Points, in no order, along strands that fork, close into loops and pass close to each other.
In the rows, zero is written as 128.
Points whose rows are less than 115 apart are linked; no others are. Some points are linked to none.
Lali: [133 138 146 117 166 123  97  77 107 118  66 107 122 133 141 170 130 148
 102 109 155 141  96 154 107]
lete: [111 147 189 111 124  54 130 119 130 149 174 108  92 150 118 116 164 178
 132 159  87 128 131 104  92]
tadus: [157 101 110 148 147 213 145  91 131  83 149 116 149 139  97 140 121 130
  76 132 135 107  89 136 155]
fen: [166 177 151 157 126 116 134 180 158 125 131 171 128 109 131 128 106 111
  95 151  95 133 182  77 178]
fud: [146 143  97  91  85 197 110 105  97 137 103 156 170 149 124 130 146 138
 115 101 151 122 101 160  92]
Vuva: [114 128 183 160 104  69  79  88 134 132 174  76 114 168 105 125 104 143
 156 111 111 153  88 143 108]
tusi: [ 93 133 101 100  97 116 152 119 109 213 136 107 198  77 137 111 110 126
 121 105 137 118 136 161 158]
Purem: [117 144 136 150 101 175 130 137 128  65 164 152  74 176 158  78 160 166
 193 162 126 106 102 134  80]
kezu: [140  95 154 132 108 180 102  93 106 105 144 174 120 116  93 165 178 146
 126 129 133  85 138  76  95]
mola: [127  89 130 144 175 127 135  69 110  95 131  59 124 114  95 146 150 146
  87 120 177 101 106 135 121]
Fab: [120 144 158  92 135 147 144  85 110 129 117  80 162 137  85 186 129 125
  99 155 168 107  92 123 155]
mab: [104  90  69 111 115 164 177  98  95 157 130 114 174 125 124 113 136 129
 105  99 129 140 103 174 166]
Sen: [ 97 112 112 166 147  93 145 161 135 105 167 125 114  72 175 151  98 114
 118 138 126 134 168 135 156]
vedo: [ 91  87 127 125 129 115 121  99 103 106 169  98 146  64 113 108 139 121
  77 108 141  98 123 115 104]
Zab: [ 86 133 114  85 110 115 120 110  95 170  87 112 161 113 135 149 133  96
  91  97 147 122 109 129 118]
Peti: [130 134 104 120 101 156 176 117 104 162 165 161 193 104 115  66 133 123
  54 136  98 105 124 151 149]
gotob: [110 172 178  82 161  67 128 144 124 118 147 109  97 151 127  73 166 187
 145 157 112 117 111 133  82]
nukul: [161 140 115  93 113 210 119  94  99 137 120 166 173 155 103 106 134 150
 105 108 135 105  82 170 130]
feka: [132 149 128  81 126 147 125 146 122 129  61 166 139 132 110  89  78 103
 130  97 141 123  65 166 163]
tubi: [144 141 114 128 156 118 105 102 154 124  37 119  98 136 148 146  80 142
 176  96 153 171  99 155 149]
veb: [130  86 127 128 146 116 156 131 119 200  77  64 138 136 127 152 121 126
 160  82 179 108 128 139 160]
dom: [145 159 142 115  67 148 129 165 158  95 113 192 103 175 112  99 151 101
 181 157 129 170 158 103 113]
Rozu: [110 100  93 134 109  95 143 121 105 108 180  80 139  51  95 110 114 122
  75 145 157 115 136 128  87]
Depu: [117  71 162 137 112 113 148 119 141  90 186  90 136 122 109 134 111 122
 131 128 129 155 100 115 146]
nakuf: [119  68 104 136 149 149 147 142 125 181 117  94 147 146 106  92  97 125
 182 111 122  83 112 165 223]
fiba: [155 124 131  84 106 204 153  86 113 138 150 146 165 136  99 139 143 164
 122 123 120 134 104 133 166]
fome: [104 134 157 136 165 126  66  87 106  84 157 160 109 144 118 133 148 155
 153 123 133  82  94  90 121]
vevu: [118 173 161 140 198  96 109 103 146 121 132  92  91 191 121 145 161 193
 114 175 106 108  93 138 107]
bapi: [109 204 112 149 108 142 103  95 143  90 142 125  83 185 126 120 118 127
 157 159 117 192 120 146 104]
nakor: [151 129 120 102 129 155 136 112 154 132 116  96 135 155 123 189 145 131
 156 102 139 163 140 101 174]
Zanad: [101  83  32 120 145 129 161 148 102 145 135 121 155 134  94  65 137  97
 134 148 111  93 157 172 194]
Tamir: [137 117  98 142 137 171 109 103 127 128  65 146 132 146 138 154 102 111
  85  76 127 137  84 161 151]
gaf: [111 117 117  95 147 115  65 140 130 131  37 105  86 123 121 128  95 110
 176  95 133 102 123 131 164]
gak: [130  88 124 139 123 140 141 136 139 195 150  45 133 177 107 126 113 111
 204 127 167 120 127  99 171]
safid: [128  52 119 152 150  87 170 150 100 131 134  88 119  93 137 135  97 101
 128 113 195 145 116 163  96]
gal: [149 114 130 123  84 185 193 140 135 138 164 150 146  55  80 107 131 144
  83 163 104 132 144 107 153]
leg: [127 166 118 185 114 177  97 106 150  67 155 141  78 184 125  81 149 165
 188 170 136 115 103 129  79]
zegis: [139 167 131 118 153 151 103  74 176 123  72 104 147  98 112 136  73 132
 141 152 139 144  66 151  96]
labi: [122  98 164 123 155  80 169 138 133 136 131  89 117 131 157 177 160 139
 135 135 147 149 169 122 132]
nav: [155 194  71 151 105 138 125 165 135 181  92 154 185 128 156  80 110 107
  61 111 112 118 142 127 134]
tuv: [121  86 162 152  86 146 130  93 145  96 175 125  89 128  69 128 167 137
 120 140  78 163 117  65 137]
Mifad: [111  99  57 128 106  82 153 146 112 126 166  94 149  69 102 124  88 104
  96 142 159 137 118 152  82]
kos: [122  99  97 146 104 158  83 107 122 132 141 160 174 132 113  86 166 120
  75  80 134  81 107 101  85]
sakog: [108 163 167 103 138  60 114 151 128 133 115 125 125  76 174 109  95 148
 165 132 132 155 134 157  97]
bafu: [135  89 112 152 153 170 157 111 139  87 133  96 136 123 103 147  84 121
  94 125 141 130  65 162 170]
seto: [110 128 128 133 152 138  80  93  88 102  85 157 101 132 160 139 127 142
 120 104 140 122  82 165  81]
dadi: [146 138 149 152 133 184  88  79 152  86 146 139 118 161 112 173 132 152
 125 150 119 143 108 103 117]
zepi: [100 172 104 123 149  86 103 154 119 139  85 158 110  70 200 118  95 130
 142 108 127 144 148 164 110]
lozo: [154 142 111  99 138 164 133 128 148 163 122 130 161 181  97 107 129 140
 174 116  94 125 123 137 219]
mefe: [134 162 150 139  65 141 121 145 136  91 152 200  71 171 110  90 150 120
 153 163  81 171 135 115  82]
riliz: [138  98 183 165 149 108 145  98 141 150 119  45 140 142 108 157  97 136
 122 140 181 135  77 141 127]
fizif: [121 170 159 112 121 112 102 182 138  99 135 203 141 107 147 109  82 100
 123 154 113 132 138 125 130]
mozup: [101 192 143 157 155  68 113  92 156 132 106  80  89 178 136 148 101 137
 153 169 122 166  90 165 102]
Resi: [124 185 137 128 202 129 109 102 128  98 114 109  83 174 139 122 160 192
 152 176 139 104  87 135  78]
poso: [118 171 126 142 202 135  97  87 104  91  93 130  82 145 132 117 147 177
 153 156 166  76  84 143  77]
Ruvif: [187 163 134 138 136 149 120 139 158  88 106 172 117 208 138 128 137 115
 146 128 112 176 123 123 128]
metut: [115  89  40 114 128 102 175 150 113 168 114  61 139  98 123 135 142  99
 132 119 173 119 169 133 124]
birob: [139 176  60 174  86 138 147 164 135 147 119 123 174 127 148  92 113 113
  40 135 128 130 133 100 165]
Dap: [147  99 107 152 124 140 127 190 169 136 159  67 117  79 116 122 106 121
 153 139 123 110 202 106 171]
Liser: [ 76 117  90 112  89 127 112 118 120 169  88 127 170 112 160 117 116  97
  76 105 122 134  86 113 109]
dat: [ 99 152 161  94 109 130  95 160 106  89 136 198 133 113 150 123 108 103
 153 161 132 123 121 134  99]
nev: [129  93 120 158 134 139 171 134 160 112 146  82 148 150  93 138  66 104
 141 133 145 138  63 145 192]
Zan: [119 128 125 137 147 137 108 169 108 105 107 215 116 166 177 156 131  87
 121 120 115 114 127 151 119]
rak: [123 148 149  82 109 146 124 145 128 100  93 142 138  95 152  78 112 118
 161 108 159 173 116 147 116]
fiva: [131 144  85  97 108 163  96 150 128 151  98 163 142 114 151 164 152  97
 128 106 140 121 191 107 122]
Lagu: [171 160 119 120 134 138 132 189 129 113  72 199 140 137 157  87 122  84
 135 113 142 119 159 154 102]
pasuk: [129 162 121 113  93 172 116 153 151  85  99 164 105 176 136 114 149  99
 200 147 166 162 149 108 126]
tikun: [158 177  89 125  72 162 126 163 128 165 116 186 187 127 136 106 126 109
  79 127 127 108 150 140  91]
Vulen: [149 150 122 141 123 122 123  96 171 153 114  60 139 177 112 185 128 129
 165 118 137 181 133 109 155]
Kigi: [129  79  88 143 140 143 108 171 139 155 126  49 125  72 143 126 119 107
 134 114 124  89 198 133 151]
Tabap: [114 100 144 121 125 159 134 135 133  90 146 161 114 146 141 186 141 103
 122 138 118 150 141  93 163]
gafug: [ 97 129  32 130 126 139 162 151 111 158 139 131 172 121 109  63 139  91
 102 167 109  91 172 138 185]
nur: [182 102  99 157 133 126 169 200 177 138 158  89 129  98 104  95 104 115
 142 134 108 117 193 108 185]
fino: [123  78 165 143 132 126 149 142 141  67 188 144 119  96 120 117 122 119
  92 141  92 139 134 110 144]
res: [133 140 143 138  81 171 110 102 109 147 148 152 141  37  99 133 143 155
  81 144 131  98 156  85  92]
tika: [119 119 125 128 158  85  99 137 147 138 111 101 100 161 172 164 147 140
 193  95 109 159 165 116 150]
rufo: [ 97 107  57 138 123  98 160 136 124 132 118  87 140  87 163 150 139 101
  78 116 158 155 163 131 113]
topak: [115 107  40 156 114 122 163 156 148 144 122 102 151  89 153 106 115 105
  73  99 131 154 144 142 139]
Mesos: [110 186 150 113 109 103 118  88 111 122 145 125  67 193 112 159 175 152
 140 185 100 162 121 104  88]
kogas: [113 157 162  84 114  94 117 152 140 112 112 128 138  88 151  97  99 125
 179 123 143 172 126 139 115]
Rufer: [107 147 109 163 161 161  77 101  91  86  91 158  78 142 157 114 132 158
 148 128 153  79  77 169  68]
lek: [177 108 132 151  87 150 120 133 114 113 122 181 163 170 115 128 167 109
  76 108 113  70 128 146  65]
Laz: [113 127 183 102 138 121  84  94 110  95 158 135 115 122 112 132 146 149
 146 137 117 124 114  97 100]
fipop: [136 160 140 148 168 176  85  77 154  99 108 129 134 143 143 195 123 134
 132 168 136 143 102 126  91]
Tukiv: [105 109 154 154 200  98 121  81 105  97 130  84 102 146 113 150 172 159
  86 144 153  83 109 135 129]
fis: [ 95 149 138  81 144  71 118 143 117 170  62 120 142 115 135 149 146 105
  93 114 163 118 153 143 118]
dusi: [176 141 173 111 129 137 110 125 148  93 123 139 151 147 102  71 105 133
 121  97  99 149  68 141 140]
daket: [140  63  99 109 119 143 179  95  98 123 173  70 145  93  87 106 131 155
 125 119 160 124 110 155 116]
dib: [ 82 101 109 159 167 121  75  82  90 114 115 142 104 126 165 119 156 144
  92  83 116  91  97 133  91]
muma: [100 107  62 133 101 114 184 139 108 192 163 104 180  77 122  87  97 129
 142 137 161 119 151 164 155]
nivu: [103  87  85 123 146  89 169 118  92  88 132  92 112 102 142 157 161 109
  80 143 158 151 146 146  82]
Nam: [136  89  94 129 147 127 121 147 146 164  84 118 140 105 160 133 110 107
 126  49 115 130 155 150 166]
Tol: [116 132 168 173 208  85 121  90 153 115 140  75 108 167 114 142 155 190
 108 154 131  85  94 130 133]
novot: [ 90  96 110 137 116 141  89  98 103 117 150 132 158  95 120 101 153 102
  68  92 136  87 113 106  98]
Zomot: [101 139  99 141  89 134  87 152 120 122  86 192 143 124 179  96 122 109
 107 122 141 126 120 163  49]
Gosin: [124 166 160 100 120 100 137 136 127 154 114 146 122  82 140 182 157 137
 114 163 137 137 200  87 123]
fenob: [136  99 128 130 107 114 171 122 115 112 170  91 117  26  88 134 126 150
  95 167 151 131 160 111 102]
zed: [172 137 150  99 117 183 121 148 132  78 105 175 136 117 145  59 134 139
 137 104 146 150 120 158  90]
vono: [150 161 102  90 128 183  92 151 147 109  77 149 121 166 120 137 138 111
 193 123 158 136 144 117 142]
fetik: [117 178 177  91 130  73 147 142 135 158 120 151 107 124 143 167 163 161
 127 195 107 147 177 103 108]
govip: [154 116 128 145 124 155 113 152 117  89 159 211 101 148 152 128 169 169
 151 140  98  76 141 153  63]
nasov: [142 156 120 126 144 155 125  84 179 159  92  87 167 126 116 157  74 137
 152 129 130 157  73 152 143]
piro: [138 148 132 150 141  77 116 107 151 154 116  74 102 202 146 178 150 143
 177 111 129 189 151 124 137]
zegif: [ 92 114  73 109 154 158 136 105 110 147  86  67 130 135 107 168 125  96
 140 120 159  84 114 132 196]
gapov: [112 152 131 114 130 159 122 143 105  83 159 155  72 168 170 116 142 161
 180 161 111 109  87 129  64]
Laguk: [115  54 145 161 161  71 169 126  92 123 106  75 103 129 134 144 119 122
  99 125 193 121 106 168 109]
zut: [145 176 165  99  81 108 109 142 162 113 149 147 136  80 126  92 100 153
 157 138 111 185 146 115 106]
Toge: [103 181  91 154 108 122  85 165 115 126 104 190 128  96 191 104  97 120
  98 128 136 137 140 159  86]
didem: [139 133 145 119  78 183 150 121 125 151 148 153 146  47  97 143 126 142
  91 155 118 123 151  93 133]
keru: [119 100 128 144 152 109 120 115 117 135 124 120 130  84 197 146 128 147
  99  75 110 154 147 159 104]
Nobe: [112 150 179  85 110 127  96 124 104  93 143 166 109 119 129 133 145 134
 162 174 128 135 124 101  77]
kamor: [132 115 200  95 130  87 108 111 112 144 106  91 153 100 109 118 107 142
 136  97 152 123  79 150 106]
Rovot: [142 155 154 137 126 138  86 123 132 107 170 195 113  74 125  87 139 180
 149 130 109 104 155  86  85]
sazi: [ 96 170 146 111 110 100 106 136 128 109 200 148  83 143 141  88 127 150
 162 145  59 144 100 118  82]
dukop: [106 138 152 129  84  79 127 133 155 160 155 111 106 120 120 159 143 109
 169 133  98 170 185  77 145]
bod: [122 136 131 122 136 155 112 151 101 112 163 198 100 130 183 146 145 162
 143 154  87  92 133 134  68]
Pur: [128 185 121 163 142 152  79  64 142  94 158 141  82 174  99 120 157 176
 174 170 126 121 108  90  75]
dobi: [120 159  84 134 104 146 106 144 130 147 123 141 138  76 151 161 125 110
  98 119 140 119 203  94 150]
Nukof: [118 110 162 124 106  91 165 158 129 166 162  80 163  66 124 142  88 107
 139 136 163 122 146 111 146]
bano: [135  93 138 142 154 131 170 128 119 212 103  54 147 163 112 132 105 132
 172 128 199 108 106 134 168]
doz: [136 111  63 149 114 119 167 186 124 173 175 101 153  67 103  99  68 117
 151 140 176 102 155 150 162]
div: [ 94  94 131 105 127 120 126 171 144 126 140 103 140 118 101 149 106  76
 155 123 126 102 131  96 202]
gusi: [131 123 119 152  62 127 146 116 155 163 183  82 131 184  70 137 101  93
 159 102 123 160 124 119 182]
Mesib: [102 103  28 116  87 157 167 129 119 127 150 116 160 100 124 116 148 113
  74 162 136 156 128 104  89]
zak: [103 116 126 109 156  74  91 117 113 155  32 112  81 130 141 155 106 116
 154  98 149 101 126 137 150]
Gukab: [132  69 106 129 155 142 103 156 146 151  99  74 115 105 151 143 129 111
 155  73 113 104 171 143 163]
sevo: [140 136 112  83  72 178 114 124  99 124  98 173 150 131 133 151 158 127
 135 118 171 124 137 145  60]
Tuvok: [156 138 154 152  92 163  90 132 133 115 156 202 125  72 114 111 135 164
 106 147 108  98 164 101  82]
Vufe: [138  88 122 123 127 119 176 127 143 126 142  80 130 117 126 171 141 122
 153 116 148 163 170 104 158]
Bet: [ 84 100 140 154 137 104 116 152 157 105 138 102 107 163 125 157 103  77
 158 126 116 131 114 108 200]
dida: [140  87 135 158 153 163 107 115 112  82 153 174 124 136 149 125 149 133
  79 100 107 109 125 134 118]
Banup: [ 97 147 162 131  79  52 142 112 129 174 152 103  80 164  98 163 159 105
 152 142 105 168 177 102 131]
neto: [153  77 106 146 129 197 149 112 115  75 151 149 129 140 105 125 162 119
  62 119 129 105 119 125 125]
nolut: [109 110 196 182 144  63 135 143 138 181 136  80 110 217 129 135 115 106
 129 147 175 149 105 134 131]
rizup: [138 159 104 102 104 165 160 146 135 182 140 162 172  90 119 111 118 130
 115 125 105 109 172 115 193]
tuko: [161 125 101 122 109 161 212 133 113 142 170 154 163  78  91  83 121 130
  70 163 103 124 144 133 159]
pog: [167 111 124 163 117 136  94 142 114  80 126 200 127 164 127 117 167 139
 123 118 125  65 133 170  67]
vakif: [136 166 159 112  73  82 116 145 167 157 153 124 135  96 119 134 109 137
 165 130 103 183 173  92 135]
teme: [179 110 103 119 168 134 201 157 126 142 120 111 154 143 115  96 131  93
 126 112  99 105 147 120 198]
Bifa: [111 121 135 147 161 101 177 122 113 124 187 103  89  72 174 154 147 176
 104 165 100 118 162 121 102]
muki: [103 125 125 179 146 105 107 129 163 105 131 107  99 181 143 178 101 108
 152 123 101 161 103 129 185]
lapon: [133 122  99 148 138 188  87  62 121 127  89 116 145 122 111 133 109 136
  78  94 140 102  59 153 114]
Vab: [141 126 156 147 127 135  95 120 149 101 175 207 100 141 104  86 162 166
 158 125  84 116 129  70 104]
farip: [188  99  83 130 147 128 213 175 157 137 146 116 142 116 108  95 126 110
 132 127 113 128 177 120 183]
nazo: [140  93 151 137 108 150 172 150 151  98 157 172 110 115 104 144 139 101
  95 156  90 163 153  80 150]
kimug: [ 93  95 124 161 160 130  97 121 101 106 139 176 108 121 180 115 132 129
  74  95  84  95 101 151 112]
gomi: [132 149 113 177 135 111 140 176 147 104 152 143 112  83 153 146  93 119
  99 144 119 125 190 111 195]
Kika: [103 178 138 113  92 113 129 157 140  98 171 182  83 160 153  81 123 118
 161 153  78 174 128 131 100]
Fev: [101 179 147 117  88  89 112  91 118 134 136 124  77 180  92 177 162 120
 151 159 110 182 151 101 119]
lutol: [ 90 171 137 104 145 145 129 140 103  91 114 139  80 167 183 134 130 140
 184 171 135 145  91 139  94]
Zikag: [122 151 159 138 187 120 110  80 142 118  85 101 128 150 132 193 120 140
 103 167 147 128 102 144 120]
tumob: [125 160 118 135 149 137 112 120 153  81  66 136  84 155 168 118 102 141
 181 125 137 194 101 157 138]
sobif: [100 130 140 138 172 105 113  80  96 115 163 164 109 114 120 142 181 162
 134 101 152  71 134  71 116]
Mulu: [193 187 147 133 136 126 145 170 135 141 115 178 150 123 123 118 108  85
 105 145 102 109 177  75 152]
Tura: [100  98 147 118 136 139 143 104 105  79 149 123 108 127 134 188 152 119
 108 150 138 137 135 105 138]
fug: [115  75 164 149 157  82 120 104 104 137 118 103 106 103 174 138 116 152
 113  79 117 130 103 169 112]
bofa: [137 135 132 128  67  99 119 133 163 154 166 113 127 175  86 119 106  94
 161  81 102 172 140 116 166]
gon: [122 152 172 104 126  99  92 110 113 131 146 127 154  50 136 118 123 155
 102 118 131 117 148 126  85]
runor: [105 166  86 111  95 144 144 127 122 197 140 149 206  89 136  89 111 129
  95 120 107 114 145 149 177]
miri: [152  99 120 131 144 146 130 154 149 175 123  85 155 176 103  91 110 131
 177 108  92  98 113 141 220]
fozoz: [172 146 150 101 146 139 138 133 128 129  76 154 154 161 106  93  81 113
 116  95 110 131  57 162 171]
Rirel: [124  70  79 128 150  97 169 151 113 191  76  53 127 124 128 134 153 103
 121  99 190 106 166 143 130]
lema: [108 123 197 146 112  60 146 143 139 152 183  95 138  82 142 143  90 126
 137 157 141 140 150 107 126]
Dode: [102 153 133 123 114 114 134 123 112 139 131 132 133  65 149 178 135 118
  87 153 146 128 189  96 131]
Manik: [183 126 189 129 125 137 108 140 138  87 157 198 136 147 103  91 142 129
 116 130  85 112 121 100 100]
Por: [ 89 163 180  70 174  77 127 147  99 119  99 141  96 139 147 109 148 160
 115 166 138 109 104 170  90]
linip: [161 151  85 105 130 185 122 164 138 174 121 133 159 108 119 103 138 130
 114 128  80  80 196 121 177]
kamas: [115 127 194 119 131  87 115  90 125 129 160 128 100 117  89 125 188 173
 139 151  98 123 143  63 101]
gova: [127 126 155 148 126 124 139 120 137 124 186 145  91  83 165 148 149 185
 131 161  63 151 157  88 113]
Fol: [132  73 139 150 106 127 163 124 146 105 180  68 133 148  96 140  88 108
 152 137 157 162  83 128 154]
Luvar: [ 84 106  97  94 128 140 129 159 122 162 122 125 151 113 109 120 105  76
 127 103 116  71 126 130 200]
kov: [132 123 122  79 142 147  56 152 141 133  69  77 107 140 113 111 111 122
 191 106 107 111 122 139 158]
devu: [ 99 106 178 152 145  49 119 144 132 179 115  91 106 171 149 144  95 109
 186 117 149 141 112 122 140]
bupiz: [ 91  89 124 131 161 126 152 102  81  78 154 116  95 114 151 176 172 128
  89 159 135 121 140 121 103]
Zozil: [171 144 110 124 169 146 181 120  84 159  98 142 169 173 128 109 136  76
 113 112 110  91 114 123 177]
lalo: [127 142 137 108 147 112  85  96  91 117 113 151 125 121 132 114 195 166
 112 118 158  91 150 121  51]
Bemop: [159 137 135 141 138 149 131 143 142 115 139 198 122 112 184 150 134 149
 115 119  88 163 178 128 119]
vosog: [112 123 160  82 106  96 159 132 116 190 139  88 180  88 121 138 108 115
 138 115 157 113 127 134 149]
bevor: [148 138 150 140 124 136 126 131 154 116 173 179 101 117 168 134 145 173
 129 141  57 167 155 112 104]
zuz: [154 144 110  75 119 177 114 129 136 137  97 152 137 147 130 171 149 123
 165 103 141 152 158 103 146]
tegeg: [129 157 155 108 172 108 107 103  96 120 134 164  97 136 121 122 201 193
 141 139 142  79 147  98  76]
Lokab: [110 102 187 122 160  63 165 151 134 144 141 101 108 172 150 168 159 160
 112 156 135 132 137 146 139]
vevik: [128 123 122 121 148 131 122 123 123 126 118 151 127 105 193 165 144 142
 123  91 112 169 162 147 119]
Zur: [150 158 122 132 141 126 103 144 161  90 102 154 105 193 155 118 116 121
 160 112 105 193 113 140 150]
mafi: [111  94 163 148 163  61 109 145 132 174  72  93  91 156 150 160 101 116
 178 112 149 107 125 116 160]
niz: [100 148 200 134 110  40 134 135 130 162 191 102 113 118 140 130 122 159
 136 171  92 133 144 109  98]
Tov: [141 146 145  86 110 148  94 102  87 113 107 150 136 105 139 119 172 150
 125 125 168 118 152 132  45]
gom: [109  63 144 166 146  85 134  84 104 135  86  86 105 118 148 154 105 138
  93  91 153 129  89 167 127]
leti: [152  70 115 127 151 123 161  90 103  90 152  58 124 105  72 128 153 158
 112 122 184 111 112 130 112]
nad: [ 89 178 129  93 147  90 129 139 123 118 133 119  80 174 171 144 136 145
 182 147 103 164  97 124 104]
nazaz: [132  90 157 157 106 145 144 112 154 114 170 131 103  52  79 116 162 159
 119 148  90 148 138  62 118]
pulo: [205 162 133 120 128 136 152 161 107 149  98 173 163 151 130 134 144  61
 144 133 116  77 161  89 114]
kivu: [129 145 114 173 150 109  85 131 184 115  98 117 109 187 137 148  85 111
 164 105  98 169 104 139 174]
mune: [127 166  28 155  95 151 176 162 130 155 138 132 165 123 122  86 128 113
  65 165 125 115 159 102 169]
dere: [100 131  99 118  90 124  85 121 125 157  79 147 160 101 171  91 109 122
  78  94 120 147  96 135  66]
riteb: [ 97 148 122 114 151  75 110 153 138 136 132 127  89 159 173 152 132 131
 199 118  89 160 136 120 141]
rezo: [127  93 158 150 112 112 170 120 127 111 161 105  92  35  89 135 150 160
 117 180 123 159 155  82 106]
loten: [101 159 172  84 163  65 123 140 106 129  71 140 113 135 148 145 145 134
 120 140 152 128 122 162 112]
lekeg: [132 101 122 173  88 128 156 119 150 163 176  53 127 180  93 141  93  96
 167 117 170 164 112 109 157]
mipez: [100  62  60 133 144 147 150 136 101 165 121  91 146 134 112  79 126 123
 162 122 130  87 146 186 203]
kise: [123 143 100  72 125 134 112 158 127 158  59 161 143 108 114  75  85  97
 148  78 123 109 112 160 163]
Bas: [152 139 132  93 126 116 116 178 171 146 122 139 159 131 126 109 110 106
 156  88  93 137 154 112 176]
pevo: [119 126 167 151  89 103  96  91 144 102 184  92 120 161  96 143 115 128
 130 119 106 161  97 113 136]
lel: [181 132 181 115 133 157 106 135 130  88 140 168 151 154 100  93 129 126
 102 108 109 121  85 122 119]
bik: [116  79  62 107 108 143 191 103  89 130 171 123 168 112 101  86 134 143
 111 133 136 139 107 187 151]
Gisus: [159 148 148 112  74 110 134 137 163 130 158 134 142 172  91 103 120 110
 133  94  88 191 123 127 146]
Gapu: [178 150 154 127 109 156 144 177 132  84 106 197 134 138 163  80 139 115
 140 135 143 136 149 157  83]
kive: [195 139 149 130 147 152 165 134  97 120 102 165 161 178 134 143 133  65
 102 113 119 102 112 114 138]
bini: [133  88  71 146 134  88 157 182 113 149 155 106 137  72 117 123  64  94
 139 128 189 129 136 147 107]
Mipuv: [125  94  57 144 119 130 157 142 151 175  88 118 162 112 161  94 113 104
  80  64 104 139 127 146 160]
maden: [158 117 151 139 111 201  82  93 132  93 144 163 123 148  80 160 153 156
 135 137 139  94 115  94 108]
likub: [168 157 140 146 116 190 116 143 151  69  86 162 139 169 107 120  94 107
 144 164 166 116  82 169 104]
lub: [166 112 129 105 102 209 185 114 106 141 145 176 160 147  98 125 161 139
  96 144 103 126 119 122 160]
zame: [153 173 136 144 148 103 121  87 193 167  90  58 156 161 113 166 105 127
 150 143 142 176 117 143 111]
zel: [ 91 108  78 124 138 162 129 125 116 142  88 116 134 141 105 147 103  79
 116 103 138  85  99 131 202]
vub: [147 155 121 134 152 183  82  72 145 108  80 135 142 108 108 135  83 139
 115 125 148 111  67 161  98]
lifof: [104  96 206 148 150  71 139 161 146 152 140 103 109 193 131 144 138 160
 109 160 149 126 104 165 139]
Sovi: [170 129 122 126  90 160 124 150 113 134 118 191 176 137 135 110 141  94
  73 113 115  95 135 148  83]
gavo: [198 130 141 128 144 171 157 140 139 108 113 165 141 187 126 147 144 101
 111 113 108 143 133 108 151]

A piece is two or more points that can be reached from each other along the links. Count, over all rows, the pieces, the separate loops (a circle has one, a figure eight two, a Y none), the forks (points with three links) and the tips (points with one).
pieces -> 3
loops -> 1
forks -> 18
tips -> 22

A fork is a point with three links, a tip a point with one. Leave the first point through the second and follow the links. Name the first fork or tip that comes.
Zur; kivu -> zegif
birob; nav -> gapov
Rovot; Vab -> kise
Lali; Zikag -> kezu
fino; nazo -> rufo
lel; Manik -> runor
lub; fiba -> Laz
Laguk; gom -> Bifa
bupiz; Tura -> Depu

How many points has the smallest loop of links through each point below? Write - if it is on no loop.
dat -> -
dib -> -
bupiz -> 15
